A landscape with many valleys, sampled at points; each row gives a point and its height.
A ball rolls from a point to the lowest of its 2 nearest points, and stops where none of them is lower. Distance is the straight distance between rows; heights are no part of it.
(1081): [132 110  88 102 130 139 110  97 113 126 131 144 119 106 108  99 181 159
 152 143 127 114]  height 366
(15): [ 85  85 182 119  91 131 130  69 111 204 157 125 197 128 135 124 119 100
  42  83 134 134]  height 336
(455): [132 143 145 137 178 101 109 119 166 148 128 135 127 114 131 119 136 130
 153 115 122 133]  height 244
(345): [140 143 149 132  92 117 124 124 160 133 122 150 188 107 133 109 130 114
  54 144  78 127]  height 394
(802): [164 149 106 125 116 100 105 142 155 129 146 155 136 155 102  99 121 108
 150 108 137 135]  height 482
(160): [ 58 123 147 121 163 127 108  84  70  70 128 123 130 103  90 151 186 118
 164 133 182 146]  height 321
(1127): [139 144 106 155 124 151 118 181 138  97 136 123 166 150 156 106  94 142
 122 149  97  91]  height 631
(1161): [141 141  80 138 107 142 154 193 125 149  96  99  71 174 158  99  99 169
 147 151 142 111]  height 560
(1087): [146 111  84 120 142 143 128 156  83 152 157 117  76 136 150 145 107 165
 147 125  73  87]  height 573
(11): [151 137  88 104 129 117  99 100 132 114 115 114 131 138 110  94 144 148
 161 114  99 120]  height 424
(682): [104 145 107 139 157 125  90 117 151 132 125 175 137 152 120 121 110 108
  78 125 109 116]  height 365
(1015): [ 81  73 109 147 126 133 148 104  94 123  92  84  84 131 115 129 141 144
 194 139 135 112]  height 462
(743): [149 166 138 175 132 175 118 197 147 101 142 154 181 138 152 127  66 117
  82 136  95 115]  height 641
(337): [ 83 117 116 109 137 117 117 117  97 138  89  88 108  88  93 123 181 132
 211 126 159 132]  height 673
(173): [112 119 135 144 137 105 155  99 176 100 110  98 134 109 127 113 104 141
 120 111  95 125]  height 750
(1200): [139  95 119 105 151 113 162  77 106  91 108 109 106  80  98 119 149 121
 137 125 128 125]  height 249
(304): [156 163 156 123  92 139 127 147 205 114 128 159 187 136 141 113  96 109
  86 117 138 140]  height 260
(945): [173 133 107 129 137 117 128 205 122 109 139 145  95 160 148 160  81 141
 103 127 100 122]  height 469
(246): [157 187 162 136 128 131 143 202 164 105 122 144 148 155 145 126 101 102
 126 132 110 107]  height 274
(861): [ 70 137 157 142 145 142  99  64  90 119 143 127 166 118  96 128 172  85
 156 120 132 139]  height 170
(942): [125 124 147  98 148  85 118  89 143 113 130 132 121 118  87 164 175 132
 142 136 131 136]  height 350
(381): [ 95  84 105 128 163 138 145 108 112 109 125 121  70 116 112 170 129 165
 163 137 148 168]  height 475
(56): [ 65 146 130 103 152 136 118 125  58  92 130 125 115  95  86 150 196 127
 203 148 207 151]  height 337
(575): [132  93 126 165 153 108 141 104  96 113 153 156 145 135 134 132 149 115
 162 156 105 130]  height 204
(60): [142 102 111 126  97 113 160 175  92 173 125  73  70 193 165 101 115 184
 162 143 149 100]  height 650
(800): [123  85 125  90 136  82 137 143  83 157 105  92  61 136 119 155 158 162
 189 143 158 125]  height 466
(285): [125 114 100 153 123 123 117 114 159 140 129 109  61 157 105 131 131 140
 153  99 117 114]  height 883
(691): [154  98 105 102  70 137 135 192  95 174 115  88  62 172 199 110  88 202
 138 149 145 111]  height 760
(729): [161 178 109 129  99 126  95 240 143  85 116 134 117 153 156 132 104 128
  91 166 121 112]  height 456
(714): [125 138 115 169 147 139 152 105 160 117 177 154 162 158 129 134 121 122
 116 127 117 134]  height 388
(754): [120 123  91 133 135  97 127 134 164 123 151 146 143  96 151 140 114 155
 128 134 126 134]  height 689
(512): [ 83 110 117 140 171 139 156  89 136 100 144 131 125  93 103 148 125 157
 151 127 143 129]  height 507
(438): [122 145 128 137 146 122 134 158 139 138 107 144 151 140 122  72 101 105
 128 122  88 147]  height 361
(993): [176 176 154 153 116 138 105 162 162  99 125 146 167 138 147  88 107 106
  20 134 130 108]  height 459
(500): [105 127 178 112  89 119 135 106 151 151 161 167 168 131 148 115 109  97
   9 106  95 120]  height 406
(124): [171 139 128 122  75 157 151 231 105 154 123  64  71 194 175 113  95 194
 141 158 138 133]  height 843
(1003): [117  96 138  88 136  97 150 121 110 120 126 113  78 116 101 158 184 146
 173 148 127 122]  height 410
(81): [118  93 103 100 141 136 112 118  33 145 113  67  66 115 120 126 153 142
 209 128 170 122]  height 500
(288): [167 149  83 136 112 125 137 169 136 130 111 109  82 145 147  81 131 153
 132 136 127 127]  height 512
(695): [ 79  78 159 148 132 161 124 103  95 106 147  94  91 106 106 145 182 146
 218 135 136 123]  height 355
(1022): [122 114 155 142 112 148 122  70 138 157 152 152 225 138 141 108 104 111
  57 124 125 151]  height 214
(931): [170 171 129 159  65 144 116 173 189  99 125 150 139 157 165 148 118 121
 113 160  93 146]  height 229
(774): [117 107 100 147 147 122 135 135 114 165 137  97  72 166 101 146 144 149
 196 112 134 108]  height 862
(834): [154 207 181 122  63 208 105 156 176  78 110 135 187 148 168 161  82  74
  42 134 132 148]  height 239
(320): [147 219 170 114  63 203 116 187 174  77 112 134 166 138 158 121 109  77
  91 143 154 146]  height 207
(116): [109 114 126  96 142 141 100  79 121  92 127 134 107  70  96 113 189 147
 156 137 144 146]  height 314
(487): [168 139 151 135 163 102 131 145 153 145 116 115  92 141 142 146 131 120
 151 117  92 105]  height 320
(1192): [133 175 124 142 134 134 107 147 163 124 132 191 147 176 146 132  93 103
  94 131  99 125]  height 341
(62): [171 152 109 130 113 112 125 216 150 108 105 115 107 169 163 141  83 138
 129 144 129 133]  height 487
(936): [134 107 158 139 165 121  98  91 151 135 133 144 164 101 113 133 139 122
 119 123 128 154]  height 218
(30): [ 77  71 108 122 121 150 134 116  96 132 126  94  57 117 109 161 166 176
 199 133 159 137]  height 417
(1030): [133 121 126 112 170 106 114 116 109 145 113 119  85 117 133 122 145 130
 169 107 141 126]  height 138
(75): [103  99 145 156 148 135 111  75 135 134 170 159 189 119 106 104 126 108
  90 113 135 156]  height 113
(447): [126 164 155 123 125 153 123  93 155 130 122 171 155 160 154 152  86  78
  67 120  98 128]  height 307
(1026): [116  93  81 158 110 120 142 120 130 132 106  86  95  97 118 117 137 133
 167 138 115 117]  height 488
(914): [161 114 117 102 143 108 132 101 126 104 122 127 129  77 128 109 132 144
 107 130 126 127]  height 319
(576): [115 145  92 112 170 137 143 107 120 145 116 128 148 130 112 136 139 125
 155 139 119  95]  height 271
(296): [160 155 168 133 140 111 131 150 170 140 105 135 129 141 134 132 105 106
  98 111 104 101]  height 318
(181): [ 93  99 130  86 115 123 140 127  42 162 125  68  67 115  99 169 175 164
 221 134 206 167]  height 613
(1039): [142 162 196 122  91 164 145 135 210 119 144 157 167 147 143  98  97 113
  36 109 140 130]  height 179
(648): [154 110  82 151 118 105 153 152 118 138 139 102 109  92 129 131 110 143
 146 135 104 107]  height 525
(1130): [131 126 123 158 110 116 169 134 179 108 120 125 173 109 137 127  91 118
 102 114 120 109]  height 736
(392): [170 108  90 171 109 127 132 131 121 127 152 136 147 116 115 134 136 139
 123 149 101  99]  height 571
(869): [ 87  99 182 134 131 150 129  60 112 131 129 140 165  71  81  95 190 107
 110 141 157 164]  height 251
(349): [ 83 123 118 132 130 136 122 104  90 126  99  99 123  67  69 174 165  97
 193 132 157 162]  height 667
(580): [ 86 106 122 128 136 123 156  69 103  96 104 122 102 101  69 151 166 110
 133 131 128 125]  height 201
(988): [123 149 152 115 139  85 124  85 160 133 165 155 139 124  82 144 161  87
 121 108 132 134]  height 403
(449): [129 136 167 136  81 146 129 120 162 142 130 134 187 128 142 122  84 108
   7 130  88 134]  height 429
(479): [161 130 108 147 139 121 149 187 123 129 100 161 130 142 143  97  88 111
 139 134 111 142]  height 396
(675): [ 67 117 149 111 119 152 114 147  29 126 109  68  39  97 106 167 184 153
 205 142 198 162]  height 649
(1013): [107 125  75 142 162 110 110 100 129 136 116 164 118 119  98 110 128 110
 116 129 125 147]  height 395
(998): [121 121 128 169 152  96 138 128 146 119 167 154 141 163 156 127 137 123
 168 139 123 131]  height 305
(808): [141 142 133 126 118  94 137 123 177 138 137 143 174 150  80 120 132  81
 135 102 111 128]  height 440
(724): [196 140  92 137 123 110 153 175 106 163 126 103  83 128 176 145  98 139
 152 120 145 124]  height 451
(146): [178 154 114 139 117 160 151 218 137 109 109 171 125 141 132 111  68 121
 108 139 110 144]  height 426
(322): [143 122  93 128 148 110 141 160 135 151 132 131 110 154 164 154 134 173
 161 144 123 113]  height 606
(794): [ 83 117 128 134 113 143 114 134  50 114 112  96  73  65 102 163 182 129
 198 126 161 177]  height 659
(812): [119 109 179 102 108 103 118  48 153 154 135 146 180 127 120 143 132  80
  72  98 150 151]  height 268
(286): [122 136 118  99 143 132 132  88 131 130 124 160 167 111 122 157 142 120
 113 135 131  99]  height 326
(1205): [164 124 131 149 115 103 156 163 166 103 137 132 149 106 160 144  97 147
 109 150 119 110]  height 717
(141): [ 76 121 154 124 124 145  97  75 105  96 113 140 127  66  60 115 194 113
 137 148 153 169]  height 282
(1089): [ 88 116 189 107 120 110 136  75 125 152 147 126 189 139 131 115 107 102
  28  85 106 115]  height 378
(333): [169 151 110 116 149 116 123 141 147 108 125 161 137 119 136  99 124 147
  82 138 109 120]  height 390
(757): [118 124  93 105 144 103  99 118 139 141 158 133 123 128 138 160 138 166
 170 137 116 137]  height 652
(135): [135 102  97 116 134 140 159 165  53 185 145  80  74 187 151 123 103 166
 172 121 172 105]  height 746
(78): [117 119 135 113 127 109 121  85 140 151 116 177 189 113 124 158 127  72
  83 120 140 114]  height 323
(893): [158 135 121 152  79 111 115 143 184 116 134 159 160 136 142 138 125 123
  92 143  82 148]  height 325
(134): [101 105 129  92 111 130 131 127   4 164 132  45  61 114 125 147 159 162
 199 108 177 136]  height 551
(796): [ 99 132 123 127 174 152 109  81 109 138 129 128 161 107  76 141 169 114
 158 123 128 124]  height 217
(606): [126  91 112 121 147 107 127 137  85 159 128 106  90 139 168 155 138 195
 189 158 134 125]  height 542
(766): [ 96 126 118 113 173 105 121  90  97  98 125 115 129 134  88 156 190 149
 167 139 163 150]  height 284
(1163): [161 113  83 112 149 107 134 137  97 165 111 107  74 119 156 117 117 144
 157 113 147 128]  height 288
(836): [105 116 111 146 140 112 105  78 172 111 129  96 117 114 127 144 129 136
 120 118 108 131]  height 762
(274): [122 110 179 136  82 140 118  73 127 181 140 135 218 156 173 112  88  81
  44  97 135 152]  height 278
(767): [136  93  94 109 146 111 113 124  70 168 135  65  51 105 143 124 132 155
 179 102 163 107]  height 430
(28): [138 171 169 123  93 182 107 125 167 114 119 159 197 166 186 149  71  81
  34 113 111 128]  height 270
(1058): [ 90 124 150 136 178 108 122  81 101 104 146 154 147 129 132 119 149  97
 152 130 113 131]  height 95
(697): [137 114 110  92 139 139 129 161 122 134 145 126  98 134 106 120 118 152
 165 109  85  94]  height 531
(547): [105  90 122 157 147 125 128  90 106 114 157 121 101 112 117 140 172 130
 194 137 125 135]  height 302
(158): [102 130 148 140 140 109 152 111 149 127 114 163 156 114 120  70  85 110
  86 112 108 137]  height 313
(972): [ 85 118 137 117 149 138 136  68 115 123 119 166 153  91 104  88 160 114
 108 133 142 136]  height 196
(502): [161 113  95 147 136 150 112 180 109 140 147 111 120 148 163 123  95 147
 151 133  88  74]  height 609
(125): [181 182 174 127  92 154 141 197 181  86 138 159 156 134 139 124 104 105
  83 128 121 152]  height 221
(1166): [156 156 186 120 119 112 135  91 175 170 140 159 172 115 144 145 112  92
  67  96 139 142]  height 189
(355): [105  89 103 124 144 132 151 130  64 165 140  86  64 189 121 131 143 157
 192 119 166 122]  height 820
(130): [167 178 117 135 127 131 100 189 163  98 123 131 128 147 142 107 111 147
  55 140 111 119]  height 431
(1121): [133 139 111  99 134 126 141 161 143 124 143 148 117 135 122 153  82 133
 118 125  87 107]  height 502
(717): [ 99 118 144 130 138 140 147  85 155 125 114 145 140  86 107  77 117 107
 100 105 136 109]  height 258
(197): [160 170 191 120 103 150 140 115 181 170 125 166 185 149 149 122 104 109
  23 104 157 131]  height 84
(1103): [165 133  98 142 143 138 128 132 146 125  98 105 123 139 129  86 126 151
 149 113 121 117]  height 467
(944): [187 183 171 118  64 174 110 197 151  73 111 152 175 121 155 111 107  91
  73 151 129 131]  height 163

For each start below, name the point where the ball stops.
(62) -> (580)
(349) -> (1030)
(682) -> (944)
(288) -> (972)
(802) -> (972)

Call two points neighbours if one is among the 2 nearest of the other. Go from one point of each pair to the other, from neighbour to neighbour, staying as low as possible. Name the highest point that can't be avoided.
(1058) and (944) -> (286)
(1030) and (75) -> (455)
(1030) and (580) -> (993)
(75) and (944) -> (487)
(197) and (944) -> (304)
